A landscape with many peaks, sampled at points; each row gives a point and its height.
From any point a climber steps to the highest of the 3 points nearest to it. It stops when none of these is higher. Distance is the straight distance between rows; heights are no part of it.
(958): 81; 103; 120; 70; 81; 123; 125; 127; 91; 65; 95; 78; 105; 102; 113; 97; 85; 119; 117; 112; 89; 104; 86  h=525
(731): 106; 65; 100; 95; 70; 114; 119; 133; 90; 79; 104; 98; 111; 102; 105; 95; 90; 99; 72; 81; 67; 108; 101  h=596
(374): 90; 132; 99; 92; 123; 93; 72; 91; 110; 135; 120; 111; 94; 119; 97; 93; 98; 90; 103; 105; 101; 98; 112  h=415
(750): 84; 102; 105; 105; 87; 101; 98; 68; 108; 120; 70; 103; 118; 77; 109; 103; 87; 92; 125; 111; 95; 94; 78  h=402
(555): 126; 65; 99; 72; 77; 106; 79; 136; 99; 88; 76; 98; 117; 104; 89; 103; 114; 80; 69; 113; 87; 78; 112  h=139
(489): 106; 112; 105; 111; 109; 106; 91; 142; 97; 81; 84; 87; 102; 103; 103; 116; 90; 112; 79; 117; 102; 128; 110  h=473
(1945): 96; 86; 96; 108; 70; 112; 107; 141; 84; 84; 137; 99; 71; 103; 101; 86; 100; 108; 79; 81; 106; 120; 102  h=564
(55): 104; 87; 94; 118; 86; 112; 112; 116; 92; 88; 105; 99; 84; 96; 98; 95; 97; 102; 90; 86; 92; 99; 105  h=493
(1675): 119; 105; 95; 115; 96; 104; 110; 108; 100; 101; 94; 102; 83; 105; 94; 102; 102; 102; 101; 90; 104; 99; 106  h=437
(1510): 86; 110; 100; 82; 102; 120; 89; 119; 98; 99; 93; 93; 103; 106; 83; 96; 85; 111; 118; 116; 117; 110; 97  h=590
(706): 119; 84; 89; 123; 102; 108; 83; 104; 97; 101; 77; 107; 98; 88; 97; 113; 111; 94; 82; 77; 91; 100; 119  h=369
(425): 110; 88; 110; 110; 100; 107; 87; 70; 112; 121; 53; 111; 118; 85; 92; 101; 98; 65; 114; 102; 111; 88; 107  h=327
(1717): 120; 88; 102; 131; 92; 105; 100; 106; 97; 85; 80; 115; 101; 79; 103; 95; 98; 102; 74; 87; 65; 76; 103  h=644
(1176): 76; 130; 101; 83; 114; 94; 80; 73; 93; 121; 119; 94; 105; 102; 111; 82; 104; 75; 122; 114; 109; 100; 94  h=419
(138): 102; 120; 105; 90; 111; 100; 77; 75; 93; 125; 135; 98; 89; 102; 123; 81; 113; 77; 102; 93; 105; 88; 110  h=337
(360): 107; 103; 90; 113; 129; 64; 99; 70; 118; 118; 110; 123; 91; 100; 97; 97; 104; 101; 88; 91; 94; 90; 110  h=490
(1637): 99; 82; 108; 122; 97; 106; 109; 134; 88; 77; 84; 99; 109; 107; 100; 109; 91; 104; 61; 104; 68; 116; 105  h=617
(1164): 59; 118; 92; 99; 114; 65; 108; 69; 101; 100; 127; 99; 120; 115; 115; 104; 97; 101; 106; 102; 84; 99; 78  h=587
(1590): 121; 58; 102; 92; 77; 112; 103; 110; 87; 81; 82; 105; 112; 97; 103; 97; 111; 92; 82; 95; 79; 85; 106  h=220
(468): 123; 89; 114; 93; 97; 128; 74; 107; 108; 135; 99; 104; 108; 106; 97; 106; 108; 88; 110; 91; 136; 96; 117  h=285
(853): 100; 111; 92; 115; 86; 110; 114; 129; 79; 84; 114; 95; 72; 103; 101; 91; 96; 112; 90; 90; 102; 118; 104  h=539
(1144): 111; 105; 99; 110; 115; 108; 84; 78; 104; 134; 87; 109; 97; 106; 85; 112; 109; 89; 103; 106; 111; 102; 111  h=282
(1788): 104; 76; 110; 49; 53; 111; 127; 121; 87; 73; 109; 85; 110; 90; 91; 73; 90; 90; 94; 96; 92; 91; 95  h=331
(50): 103; 71; 108; 134; 81; 106; 95; 146; 98; 90; 98; 110; 105; 104; 110; 100; 94; 121; 43; 82; 62; 121; 106  h=536
(1324): 95; 103; 109; 132; 98; 75; 126; 72; 105; 98; 76; 110; 107; 78; 103; 121; 113; 114; 102; 102; 83; 77; 79  h=328
(1766): 72; 144; 87; 76; 132; 93; 90; 112; 101; 114; 122; 93; 85; 117; 75; 90; 89; 121; 125; 123; 111; 108; 98  h=482
(756): 95; 103; 97; 88; 90; 125; 103; 124; 88; 76; 88; 84; 99; 85; 105; 101; 87; 117; 106; 114; 103; 114; 95  h=528
(1711): 96; 122; 80; 124; 118; 93; 135; 113; 105; 85; 116; 88; 102; 105; 100; 113; 92; 123; 104; 107; 87; 118; 88  h=339
(74): 100; 103; 106; 72; 91; 123; 79; 98; 111; 118; 101; 88; 106; 117; 95; 91; 99; 77; 115; 99; 131; 107; 108  h=351
(527): 115; 86; 102; 110; 99; 121; 80; 137; 92; 109; 105; 100; 93; 121; 99; 108; 112; 90; 87; 81; 120; 114; 119  h=263
(1491): 92; 115; 93; 85; 108; 118; 85; 125; 109; 110; 76; 95; 106; 102; 80; 109; 85; 106; 117; 127; 130; 105; 103  h=507
(795): 92; 124; 102; 70; 106; 98; 83; 56; 90; 117; 118; 101; 92; 111; 114; 90; 99; 63; 126; 98; 101; 84; 101  h=390
(380): 99; 131; 82; 99; 125; 88; 87; 107; 103; 114; 133; 110; 78; 106; 97; 79; 96; 112; 105; 110; 105; 108; 119  h=423
(391): 106; 68; 106; 71; 76; 111; 123; 114; 98; 83; 89; 105; 119; 87; 97; 84; 105; 88; 96; 97; 86; 82; 100  h=266
(1829): 80; 133; 89; 90; 115; 80; 97; 87; 95; 119; 131; 97; 93; 102; 97; 80; 97; 103; 97; 105; 102; 102; 93  h=458
(431): 84; 119; 97; 88; 97; 69; 101; 59; 83; 116; 112; 102; 95; 104; 118; 94; 123; 83; 116; 87; 86; 94; 84  h=478
(1078): 113; 103; 102; 111; 114; 130; 74; 117; 95; 100; 62; 103; 99; 104; 82; 116; 97; 104; 106; 116; 125; 105; 118  h=550
(954): 126; 68; 94; 70; 67; 112; 96; 129; 109; 86; 93; 93; 125; 98; 86; 89; 101; 86; 90; 106; 91; 90; 106  h=207
(1699): 111; 92; 87; 112; 80; 100; 121; 109; 84; 93; 119; 92; 74; 85; 101; 91; 106; 107; 89; 75; 88; 102; 101  h=505
(874): 103; 90; 106; 96; 91; 107; 114; 99; 98; 78; 57; 114; 122; 87; 110; 106; 88; 102; 104; 116; 61; 79; 109  h=543
(883): 98; 100; 101; 108; 103; 99; 133; 91; 90; 87; 86; 98; 108; 77; 105; 105; 102; 116; 106; 100; 89; 92; 77  h=412
(403): 111; 110; 111; 95; 79; 120; 97; 88; 95; 104; 94; 95; 96; 93; 95; 85; 99; 100; 122; 99; 122; 106; 100  h=501
(189): 98; 107; 100; 117; 99; 106; 96; 147; 93; 89; 103; 100; 84; 112; 86; 111; 92; 116; 79; 111; 120; 132; 111  h=425
(1625): 84; 126; 84; 90; 120; 72; 106; 108; 99; 101; 137; 90; 93; 113; 98; 90; 88; 134; 105; 121; 105; 109; 86  h=532
(38): 82; 105; 103; 91; 81; 111; 143; 118; 82; 72; 103; 79; 108; 92; 121; 102; 96; 123; 125; 102; 78; 101; 83  h=483
(915): 124; 79; 115; 128; 89; 83; 120; 65; 98; 111; 70; 123; 102; 74; 107; 95; 119; 97; 90; 75; 76; 82; 90  h=511
(226): 111; 88; 112; 107; 96; 109; 84; 63; 101; 123; 85; 110; 103; 106; 103; 100; 106; 56; 109; 92; 105; 82; 105  h=257
(589): 84; 109; 97; 86; 90; 101; 116; 118; 93; 90; 123; 84; 82; 89; 96; 96; 88; 121; 117; 108; 115; 105; 75  h=479
(1635): 94; 116; 101; 80; 98; 112; 95; 119; 85; 106; 129; 95; 82; 113; 92; 92; 95; 105; 109; 109; 116; 97; 110  h=604
(1340): 106; 89; 117; 78; 84; 118; 87; 82; 110; 124; 111; 96; 123; 107; 93; 95; 103; 61; 107; 80; 119; 90; 97  h=310
(1093): 88; 101; 103; 108; 99; 92; 119; 72; 115; 98; 58; 106; 133; 80; 125; 118; 96; 115; 108; 102; 73; 86; 91  h=219
(1957): 93; 97; 106; 79; 75; 112; 118; 117; 92; 87; 109; 100; 96; 78; 101; 82; 100; 104; 119; 98; 101; 108; 85  h=513
(1630): 103; 82; 98; 130; 137; 59; 115; 72; 108; 85; 107; 101; 98; 97; 109; 136; 100; 127; 94; 91; 102; 101; 82  h=239
(1649): 100; 81; 109; 66; 100; 126; 87; 131; 106; 71; 64; 96; 126; 99; 81; 107; 95; 95; 96; 129; 102; 100; 103  h=102
(1409): 103; 89; 100; 137; 112; 64; 123; 64; 122; 95; 80; 114; 121; 93; 118; 126; 105; 116; 95; 82; 86; 90; 79  h=281
(295): 102; 100; 105; 106; 85; 72; 98; 54; 72; 125; 121; 97; 93; 94; 119; 81; 118; 77; 106; 88; 85; 90; 94  h=509
(408): 122; 102; 104; 121; 103; 90; 86; 61; 104; 133; 94; 113; 90; 112; 111; 116; 105; 65; 96; 83; 98; 86; 104  h=258
(1411): 99; 106; 80; 126; 128; 89; 118; 111; 102; 73; 88; 83; 109; 101; 97; 126; 95; 130; 99; 108; 94; 120; 104  h=318
(1944): 75; 116; 96; 98; 114; 64; 108; 77; 108; 100; 136; 98; 90; 99; 102; 83; 97; 127; 106; 99; 95; 95; 92  h=485
(1586): 98; 111; 83; 119; 142; 76; 84; 67; 116; 129; 121; 106; 89; 103; 124; 95; 117; 81; 90; 78; 102; 107; 117  h=286
(763): 61; 129; 85; 92; 141; 75; 91; 82; 110; 96; 116; 101; 109; 103; 97; 87; 95; 117; 106; 112; 104; 113; 102  h=421
(1679): 85; 128; 100; 68; 104; 101; 80; 55; 94; 120; 113; 81; 100; 97; 107; 75; 104; 75; 127; 126; 103; 90; 94  h=391
(637): 100; 101; 89; 115; 107; 69; 120; 88; 98; 87; 130; 91; 84; 100; 95; 97; 102; 129; 96; 98; 90; 107; 76  h=489
(1959): 90; 101; 114; 116; 64; 81; 124; 81; 82; 97; 102; 94; 104; 70; 104; 87; 98; 100; 112; 84; 88; 94; 71  h=472
(638): 100; 108; 107; 75; 92; 113; 78; 92; 111; 120; 84; 100; 106; 109; 91; 100; 99; 93; 130; 113; 129; 108; 106  h=406
(904): 117; 104; 89; 110; 108; 109; 90; 121; 93; 102; 125; 94; 78; 113; 93; 93; 101; 103; 98; 88; 115; 109; 113  h=394
(248): 107; 87; 95; 94; 81; 108; 100; 116; 90; 96; 129; 93; 77; 99; 105; 90; 94; 105; 107; 80; 108; 103; 104  h=449
(551): 119; 115; 102; 91; 121; 122; 88; 133; 95; 117; 138; 101; 74; 126; 102; 82; 102; 104; 112; 98; 118; 110; 118  h=360
(1423): 100; 84; 98; 108; 89; 104; 111; 129; 94; 72; 86; 111; 110; 102; 125; 121; 85; 113; 76; 106; 60; 120; 101  h=546
(642): 110; 66; 118; 103; 69; 116; 102; 79; 119; 108; 71; 120; 122; 80; 104; 84; 103; 84; 93; 67; 97; 83; 108  h=358
(499): 90; 116; 108; 117; 124; 110; 92; 81; 112; 120; 59; 114; 128; 82; 89; 115; 90; 96; 118; 114; 112; 104; 89  h=253
(1930): 111; 97; 89; 135; 121; 56; 100; 68; 105; 109; 118; 118; 85; 99; 104; 102; 119; 109; 85; 87; 93; 105; 96  h=428
(358): 84; 130; 99; 80; 103; 88; 84; 82; 103; 122; 120; 106; 92; 108; 93; 87; 92; 106; 122; 119; 105; 95; 93  h=466
(1841): 107; 84; 96; 94; 84; 135; 110; 130; 93; 92; 88; 102; 101; 91; 101; 84; 106; 93; 85; 89; 105; 99; 103  h=422
(322): 72; 103; 111; 113; 121; 44; 138; 75; 100; 72; 144; 101; 103; 104; 120; 99; 99; 124; 108; 94; 84; 93; 75  h=441
(647): 123; 95; 92; 132; 103; 106; 88; 131; 94; 96; 91; 100; 86; 113; 87; 107; 101; 103; 59; 88; 97; 122; 117  h=499
(1602): 94; 83; 96; 128; 117; 43; 108; 71; 110; 88; 139; 100; 86; 86; 119; 97; 105; 125; 85; 80; 82; 87; 89  h=382
(187): 100; 90; 112; 93; 87; 108; 124; 114; 94; 82; 65; 102; 131; 98; 106; 116; 89; 101; 112; 120; 53; 82; 101  h=302
(473): 99; 72; 112; 101; 92; 119; 101; 121; 93; 75; 69; 111; 107; 93; 92; 94; 94; 97; 83; 120; 71; 92; 101  h=161
(686): 84; 95; 100; 119; 100; 65; 133; 66; 107; 81; 95; 100; 122; 92; 112; 123; 98; 130; 115; 95; 89; 105; 88  h=223
(30): 76; 128; 77; 85; 141; 70; 80; 66; 119; 118; 95; 112; 120; 114; 96; 105; 103; 88; 102; 120; 107; 96; 104  h=427
(1267): 96; 98; 93; 114; 125; 52; 91; 73; 106; 103; 144; 111; 76; 94; 125; 73; 104; 115; 89; 70; 85; 91; 113  h=346
(1747): 104; 84; 90; 110; 94; 110; 105; 101; 97; 92; 71; 107; 94; 85; 95; 96; 113; 97; 87; 89; 81; 99; 107  h=465
(1670): 92; 109; 106; 85; 80; 108; 90; 64; 90; 116; 101; 98; 97; 103; 99; 82; 92; 81; 120; 103; 104; 90; 82  h=383
(267): 105; 88; 112; 101; 95; 121; 101; 100; 114; 93; 46; 114; 130; 87; 89; 104; 97; 103; 109; 112; 79; 92; 93  h=238
(1458): 116; 109; 102; 109; 112; 120; 71; 133; 94; 102; 109; 102; 70; 127; 96; 122; 100; 102; 92; 98; 125; 104; 123  h=316
(1736): 102; 120; 88; 99; 118; 75; 97; 59; 103; 117; 122; 128; 85; 100; 131; 89; 112; 78; 91; 88; 97; 98; 106  h=324
(1335): 100; 120; 90; 111; 160; 68; 78; 71; 129; 110; 105; 121; 105; 111; 87; 111; 97; 92; 98; 109; 114; 103; 118  h=356
(934): 69; 124; 102; 80; 109; 70; 99; 57; 98; 110; 114; 82; 99; 100; 105; 88; 107; 81; 115; 106; 97; 83; 68  h=442
(1484): 101; 84; 103; 83; 65; 103; 110; 106; 92; 100; 115; 98; 94; 77; 106; 68; 113; 89; 105; 81; 97; 90; 107  h=365
(872): 111; 102; 92; 109; 99; 95; 108; 121; 92; 90; 145; 100; 64; 110; 103; 90; 99; 109; 97; 83; 102; 101; 109  h=429
(724): 95; 103; 108; 96; 77; 100; 115; 90; 86; 101; 125; 111; 79; 88; 107; 79; 99; 103; 114; 74; 95; 103; 86  h=520
(1083): 84; 113; 104; 84; 90; 101; 98; 71; 111; 109; 64; 99; 121; 93; 90; 99; 102; 83; 116; 123; 118; 100; 84  h=267
(987): 111; 98; 91; 120; 105; 109; 124; 107; 97; 73; 74; 99; 120; 97; 114; 119; 83; 121; 99; 103; 66; 100; 103  h=439
(914): 118; 111; 81; 114; 136; 107; 77; 105; 110; 111; 92; 111; 89; 115; 85; 118; 104; 112; 97; 110; 114; 114; 118  h=213
(840): 83; 121; 96; 103; 99; 85; 139; 103; 98; 89; 116; 86; 111; 94; 99; 100; 104; 127; 122; 113; 94; 101; 79  h=340
(321): 103; 110; 109; 108; 105; 119; 112; 113; 104; 93; 69; 104; 120; 92; 98; 110; 97; 110; 100; 109; 97; 107; 103  h=233
(630): 114; 102; 109; 107; 103; 121; 82; 114; 98; 108; 89; 93; 89; 110; 82; 111; 96; 100; 104; 101; 124; 109; 117  h=414
(1246): 123; 71; 104; 72; 81; 116; 91; 130; 108; 85; 70; 92; 119; 109; 81; 93; 100; 77; 95; 115; 94; 85; 116  h=147
(1639): 105; 117; 98; 99; 115; 101; 79; 102; 102; 125; 112; 97; 80; 112; 87; 102; 101; 89; 100; 103; 114; 116; 109  h=364
(1342): 117; 86; 90; 139; 91; 78; 125; 99; 82; 92; 105; 97; 91; 96; 104; 102; 105; 112; 79; 71; 87; 104; 97  h=468
(1446): 78; 112; 100; 109; 92; 80; 133; 87; 102; 93; 115; 98; 112; 91; 106; 110; 103; 119; 123; 116; 89; 95; 73  h=330
(888): 114; 105; 118; 87; 113; 111; 79; 54; 102; 132; 102; 109; 98; 97; 113; 110; 105; 54; 101; 94; 110; 74; 105  h=290
(1834): 86; 119; 86; 89; 104; 103; 101; 106; 94; 110; 130; 102; 85; 115; 90; 89; 80; 122; 114; 111; 102; 110; 88  h=561
(1655): 79; 131; 95; 79; 134; 92; 81; 52; 96; 114; 113; 95; 97; 98; 124; 82; 113; 59; 121; 101; 102; 85; 113  h=370
(855): 128; 79; 113; 66; 75; 118; 98; 112; 115; 105; 101; 79; 124; 105; 102; 99; 105; 85; 105; 85; 117; 93; 104  h=272
(1516): 91; 112; 102; 74; 88; 128; 86; 131; 87; 103; 110; 89; 94; 113; 90; 90; 93; 92; 135; 112; 133; 114; 103  h=680
(788): 94; 107; 108; 86; 86; 104; 111; 91; 95; 111; 123; 86; 100; 98; 95; 78; 92; 105; 119; 101; 108; 104; 89  h=563
(33): 98; 99; 101; 112; 81; 83; 107; 65; 103; 118; 92; 99; 105; 83; 106; 98; 105; 86; 110; 93; 90; 96; 85  h=586
(469): 106; 124; 106; 102; 128; 85; 81; 66; 92; 129; 124; 105; 100; 109; 129; 104; 116; 77; 100; 97; 93; 87; 112  h=315
(1139): 123; 98; 93; 143; 106; 106; 108; 105; 94; 95; 90; 90; 100; 97; 101; 120; 108; 117; 84; 92; 90; 108; 96  h=508
(1327): 90; 101; 100; 111; 100; 113; 114; 127; 93; 71; 88; 92; 101; 106; 121; 117; 82; 124; 101; 117; 85; 114; 98  h=506
(1704): 97; 75; 114; 81; 76; 117; 114; 135; 90; 79; 78; 100; 119; 110; 104; 120; 84; 93; 83; 120; 68; 93; 92  h=202
(58): 96; 87; 114; 77; 82; 114; 135; 100; 100; 82; 83; 101; 126; 95; 107; 86; 92; 100; 125; 102; 72; 79; 88  h=198
(1426): 110; 103; 89; 128; 120; 96; 89; 90; 112; 116; 103; 111; 80; 104; 96; 109; 113; 108; 94; 77; 96; 105; 111  h=289
(390): 103; 114; 91; 98; 114; 123; 75; 136; 95; 94; 113; 92; 76; 119; 76; 101; 95; 106; 108; 106; 121; 110; 116  h=357
(1641): 98; 91; 98; 90; 77; 114; 107; 99; 99; 104; 85; 101; 105; 81; 102; 81; 95; 106; 105; 91; 93; 96; 96  h=426
(1535): 88; 115; 92; 97; 78; 90; 113; 50; 88; 110; 91; 92; 105; 89; 108; 85; 100; 70; 113; 103; 97; 89; 69  h=452
(1433): 118; 100; 75; 129; 112; 71; 122; 96; 110; 88; 99; 103; 96; 90; 90; 119; 107; 124; 98; 106; 97; 98; 93  h=401
(678): 88; 107; 100; 104; 96; 73; 113; 82; 95; 104; 128; 98; 91; 97; 107; 92; 103; 116; 102; 86; 82; 97; 72  h=512
(1603): 75; 108; 108; 87; 91; 102; 112; 86; 100; 101; 98; 97; 109; 82; 117; 88; 89; 108; 135; 107; 101; 108; 70  h=706
(1220): 96; 92; 100; 76; 87; 125; 101; 140; 92; 84; 110; 95; 95; 105; 92; 87; 87; 103; 94; 91; 119; 108; 104  h=378
(113): 103; 109; 87; 96; 121; 90; 91; 80; 96; 130; 140; 102; 76; 106; 121; 89; 108; 93; 111; 86; 101; 98; 103  h=361
(1150): 92; 111; 83; 126; 121; 91; 117; 98; 102; 85; 65; 92; 119; 84; 103; 122; 98; 115; 108; 115; 92; 105; 95  h=284
(146): 115; 96; 104; 121; 114; 113; 85; 103; 106; 115; 86; 105; 94; 102; 88; 114; 105; 95; 86; 83; 101; 106; 123  h=342
(839): 125; 61; 107; 85; 95; 119; 87; 125; 111; 96; 79; 95; 101; 105; 84; 102; 112; 84; 88; 84; 115; 94; 122  h=332
(1912): 114; 65; 117; 74; 82; 113; 99; 97; 115; 92; 86; 92; 119; 91; 97; 95; 115; 82; 103; 96; 107; 94; 114  h=230
(196): 79; 104; 103; 88; 86; 119; 108; 138; 75; 71; 98; 83; 104; 108; 112; 92; 84; 108; 96; 126; 109; 117; 91  h=575
(1883): 114; 105; 85; 124; 110; 115; 91; 108; 94; 101; 98; 92; 80; 96; 85; 115; 99; 108; 90; 96; 106; 107; 108  h=417
(1073): 97; 91; 104; 85; 68; 119; 112; 144; 77; 68; 114; 101; 100; 94; 111; 97; 86; 103; 77; 109; 92; 118; 101  h=607
(894): 113; 75; 103; 69; 100; 132; 64; 137; 121; 84; 63; 95; 124; 107; 80; 107; 99; 87; 98; 132; 116; 92; 121  h=70
(899): 114; 81; 97; 110; 93; 121; 83; 125; 103; 109; 102; 92; 82; 116; 97; 102; 112; 98; 84; 80; 96; 109; 118  h=231
(1677): 109; 97; 104; 96; 81; 116; 105; 100; 88; 112; 138; 88; 79; 105; 112; 84; 108; 83; 108; 71; 111; 98; 100  h=424
(1394): 105; 107; 99; 112; 87; 67; 101; 71; 97; 116; 125; 116; 80; 100; 109; 94; 118; 99; 107; 88; 86; 92; 87  h=556
(507): 74; 116; 96; 110; 131; 57; 101; 65; 120; 95; 119; 114; 99; 112; 108; 96; 97; 96; 95; 95; 109; 91; 93  h=701
(571): 93; 77; 94; 115; 75; 107; 102; 148; 93; 79; 115; 99; 90; 114; 99; 88; 100; 101; 56; 81; 104; 123; 105  h=597
(674): 94; 111; 103; 85; 110; 130; 87; 136; 105; 85; 80; 90; 99; 99; 95; 110; 99; 108; 92; 127; 122; 133; 111  h=367
(696): 74; 124; 88; 104; 127; 75; 103; 56; 109; 105; 103; 98; 107; 106; 93; 108; 93; 87; 104; 120; 95; 82; 85  h=544
(387): 92; 111; 94; 114; 105; 105; 116; 104; 94; 86; 106; 91; 99; 98; 98; 116; 100; 118; 109; 106; 97; 105; 97  h=359
(719): 85; 120; 87; 111; 99; 105; 117; 157; 79; 70; 108; 85; 92; 103; 105; 100; 80; 123; 95; 116; 115; 140; 87  h=545
(812): 95; 78; 114; 53; 67; 119; 101; 120; 102; 81; 110; 87; 106; 97; 94; 72; 102; 100; 97; 96; 109; 99; 116  h=352
(1880): 110; 55; 114; 96; 76; 103; 115; 85; 113; 94; 70; 114; 108; 82; 104; 94; 108; 90; 88; 87; 76; 72; 98  h=280
(28): 105; 112; 94; 103; 107; 94; 80; 93; 106; 129; 90; 111; 94; 103; 84; 112; 95; 89; 112; 114; 105; 100; 108  h=309
(79): 108; 83; 109; 90; 88; 128; 74; 140; 106; 83; 77; 99; 115; 108; 91; 106; 98; 98; 76; 128; 101; 103; 121  h=69
(1329): 75; 84; 107; 127; 130; 53; 134; 67; 105; 76; 101; 103; 106; 108; 109; 130; 100; 132; 123; 98; 88; 100; 81  h=237
(386): 68; 131; 92; 92; 122; 63; 107; 53; 94; 100; 129; 94; 98; 92; 112; 67; 97; 88; 105; 106; 86; 82; 92  h=409
(1640): 100; 94; 99; 115; 73; 101; 111; 140; 86; 72; 119; 87; 98; 98; 108; 93; 95; 113; 66; 88; 81; 122; 97  h=634
(1906): 100; 99; 111; 80; 109; 113; 80; 84; 104; 130; 126; 101; 93; 106; 106; 98; 104; 67; 96; 79; 108; 91; 105  h=319
(1005): 122; 89; 88; 140; 101; 104; 97; 107; 90; 83; 102; 96; 81; 97; 108; 102; 97; 110; 69; 86; 89; 114; 105  h=598
(57): 104; 109; 110; 84; 101; 131; 79; 128; 106; 109; 120; 88; 89; 130; 87; 111; 109; 88; 106; 95; 137; 108; 119  h=355
(1614): 101; 93; 111; 67; 95; 129; 85; 102; 124; 101; 62; 107; 119; 94; 76; 105; 85; 92; 117; 116; 121; 105; 121  h=47
(1427): 93; 95; 97; 133; 135; 63; 117; 81; 123; 87; 91; 107; 106; 103; 104; 135; 99; 111; 104; 106; 102; 95; 88  h=256
(1347): 116; 89; 110; 82; 95; 117; 88; 121; 99; 110; 142; 87; 96; 114; 97; 99; 117; 89; 107; 77; 129; 101; 109  h=395
(238): 125; 86; 114; 68; 93; 134; 82; 130; 114; 105; 121; 79; 113; 97; 95; 116; 131; 78; 88; 98; 140; 107; 124  h=345
(133): 122; 86; 93; 145; 96; 72; 122; 82; 108; 90; 84; 104; 93; 84; 113; 125; 105; 130; 70; 73; 86; 87; 91  h=514
(307): 98; 95; 113; 51; 75; 127; 88; 121; 113; 94; 97; 84; 123; 100; 83; 82; 92; 98; 118; 101; 124; 94; 98  h=317
(438): 130; 39; 93; 88; 57; 87; 103; 126; 99; 104; 90; 97; 117; 90; 96; 101; 105; 66; 72; 113; 62; 70; 101  h=65
(445): 110; 108; 107; 99; 108; 109; 98; 101; 93; 123; 140; 107; 79; 122; 106; 96; 119; 100; 110; 73; 106; 97; 111  h=396
(1750): 91; 120; 87; 109; 114; 101; 102; 91; 110; 118; 103; 105; 103; 90; 84; 97; 97; 111; 104; 111; 118; 96; 95  h=403
(264): 107; 87; 109; 86; 51; 99; 103; 69; 103; 112; 97; 109; 107; 79; 106; 86; 97; 82; 110; 73; 107; 90; 87  h=459
(1513): 118; 87; 106; 113; 111; 116; 81; 87; 113; 133; 82; 118; 97; 110; 98; 119; 119; 80; 94; 82; 121; 84; 110  h=243
(100): 103; 74; 106; 78; 98; 129; 106; 113; 96; 81; 68; 105; 122; 89; 95; 102; 86; 102; 107; 116; 97; 94; 91  h=144
(43): 114; 118; 81; 123; 145; 90; 81; 103; 109; 132; 103; 119; 69; 105; 88; 106; 108; 113; 95; 100; 100; 111; 120  h=246
(892): 106; 100; 93; 113; 91; 82; 129; 97; 91; 82; 110; 99; 88; 88; 120; 109; 97; 127; 103; 98; 88; 98; 75  h=464
(1797): 111; 102; 86; 125; 111; 83; 104; 73; 104; 115; 86; 98; 99; 105; 92; 111; 103; 99; 103; 102; 107; 88; 85  h=232
(1518): 82; 114; 110; 103; 94; 73; 116; 50; 95; 107; 92; 102; 115; 86; 107; 100; 107; 91; 120; 101; 88; 76; 70  h=448
(1710): 96; 115; 77; 91; 131; 87; 87; 98; 107; 120; 108; 104; 96; 114; 80; 113; 94; 114; 113; 121; 123; 108; 101  h=418
(754): 89; 98; 102; 92; 86; 106; 130; 113; 88; 85; 102; 109; 112; 87; 111; 95; 96; 111; 94; 87; 92; 105; 92  h=474
(753): 109; 99; 126; 78; 108; 139; 75; 105; 127; 111; 72; 99; 118; 103; 89; 114; 96; 80; 116; 106; 129; 99; 109  h=14
(1818): 110; 92; 100; 117; 79; 89; 112; 80; 105; 106; 97; 120; 83; 91; 103; 94; 112; 96; 97; 83; 92; 106; 103  h=470
(1184): 87; 133; 104; 75; 105; 112; 74; 143; 78; 93; 116; 83; 72; 121; 74; 98; 86; 117; 104; 130; 140; 115; 96  h=329
(780): 114; 93; 100; 120; 96; 107; 97; 131; 93; 78; 88; 104; 89; 103; 113; 106; 91; 120; 64; 109; 83; 129; 106  h=535
(122): 83; 117; 87; 106; 105; 71; 104; 73; 104; 114; 117; 110; 95; 89; 101; 92; 104; 107; 106; 100; 86; 96; 95  h=497
(950): 80; 132; 97; 92; 118; 84; 78; 60; 103; 122; 76; 92; 111; 103; 99; 107; 97; 73; 115; 119; 110; 85; 84  h=404
(253): 103; 102; 111; 130; 83; 87; 107; 62; 106; 115; 69; 111; 112; 82; 108; 102; 98; 69; 96; 87; 99; 75; 101  h=454
(114): 82; 100; 88; 112; 139; 58; 125; 80; 100; 88; 133; 100; 89; 102; 103; 110; 92; 128; 109; 96; 93; 92; 83  h=462
(515): 105; 76; 110; 51; 65; 120; 122; 124; 93; 65; 96; 89; 122; 96; 88; 83; 91; 93; 91; 115; 91; 83; 89  h=308
(1482): 94; 97; 109; 121; 99; 52; 115; 59; 99; 101; 97; 107; 108; 96; 120; 117; 106; 115; 88; 82; 79; 95; 79  h=279
(251): 117; 88; 110; 78; 81; 146; 96; 119; 98; 101; 88; 96; 102; 104; 85; 100; 103; 101; 100; 101; 120; 103; 122  h=510
(1533): 77; 119; 100; 83; 110; 95; 79; 81; 105; 117; 94; 99; 101; 114; 87; 98; 90; 85; 129; 129; 108; 96; 92  h=416
(1302): 102; 116; 100; 126; 113; 108; 66; 139; 101; 101; 81; 100; 90; 113; 90; 115; 102; 107; 82; 119; 134; 117; 126  h=366
(432): 97; 119; 87; 112; 128; 82; 98; 102; 113; 104; 103; 104; 101; 105; 82; 120; 98; 126; 103; 111; 109; 107; 97  h=480
(41): 82; 120; 101; 92; 116; 102; 79; 111; 95; 111; 110; 99; 99; 105; 83; 88; 91; 121; 116; 125; 113; 111; 98  h=524
(1735): 90; 115; 89; 114; 131; 73; 103; 76; 117; 112; 118; 116; 89; 100; 89; 104; 101; 117; 99; 107; 100; 102; 100  h=573
(742): 99; 115; 98; 116; 112; 117; 86; 127; 100; 86; 69; 96; 99; 102; 80; 123; 91; 109; 90; 126; 110; 120; 113  h=420
(1043): 96; 94; 114; 59; 102; 124; 76; 124; 112; 77; 67; 87; 115; 106; 83; 101; 92; 96; 107; 118; 127; 112; 120  h=77
(1623): 114; 65; 98; 106; 92; 121; 71; 140; 100; 99; 76; 97; 91; 112; 91; 107; 115; 82; 55; 97; 101; 107; 138  h=229
(1708): 114; 53; 100; 105; 79; 115; 94; 134; 85; 82; 86; 115; 107; 119; 97; 94; 115; 93; 54; 100; 73; 115; 122  h=178
(313): 111; 82; 119; 103; 92; 113; 97; 96; 113; 127; 94; 110; 102; 106; 117; 97; 108; 74; 99; 80; 116; 94; 111  h=228

Where does a climber stop that starts at each point below?
(894) -> (874)
(1043) -> (874)
(1675) -> (1640)
(38) -> (1640)
(872) -> (1640)

Call two points neighbours if one is among the 3 nearest of the other. Go from one point of each pair to the other, from neighbour to neighbour, staying as high as possible. Name the lowest point that can't be avoided.
(915), (1394) -> (1818)
(251), (507) -> (1841)
(33), (1516) -> (1944)
(33), (1394) -> (295)
(1394), (1735) -> (122)
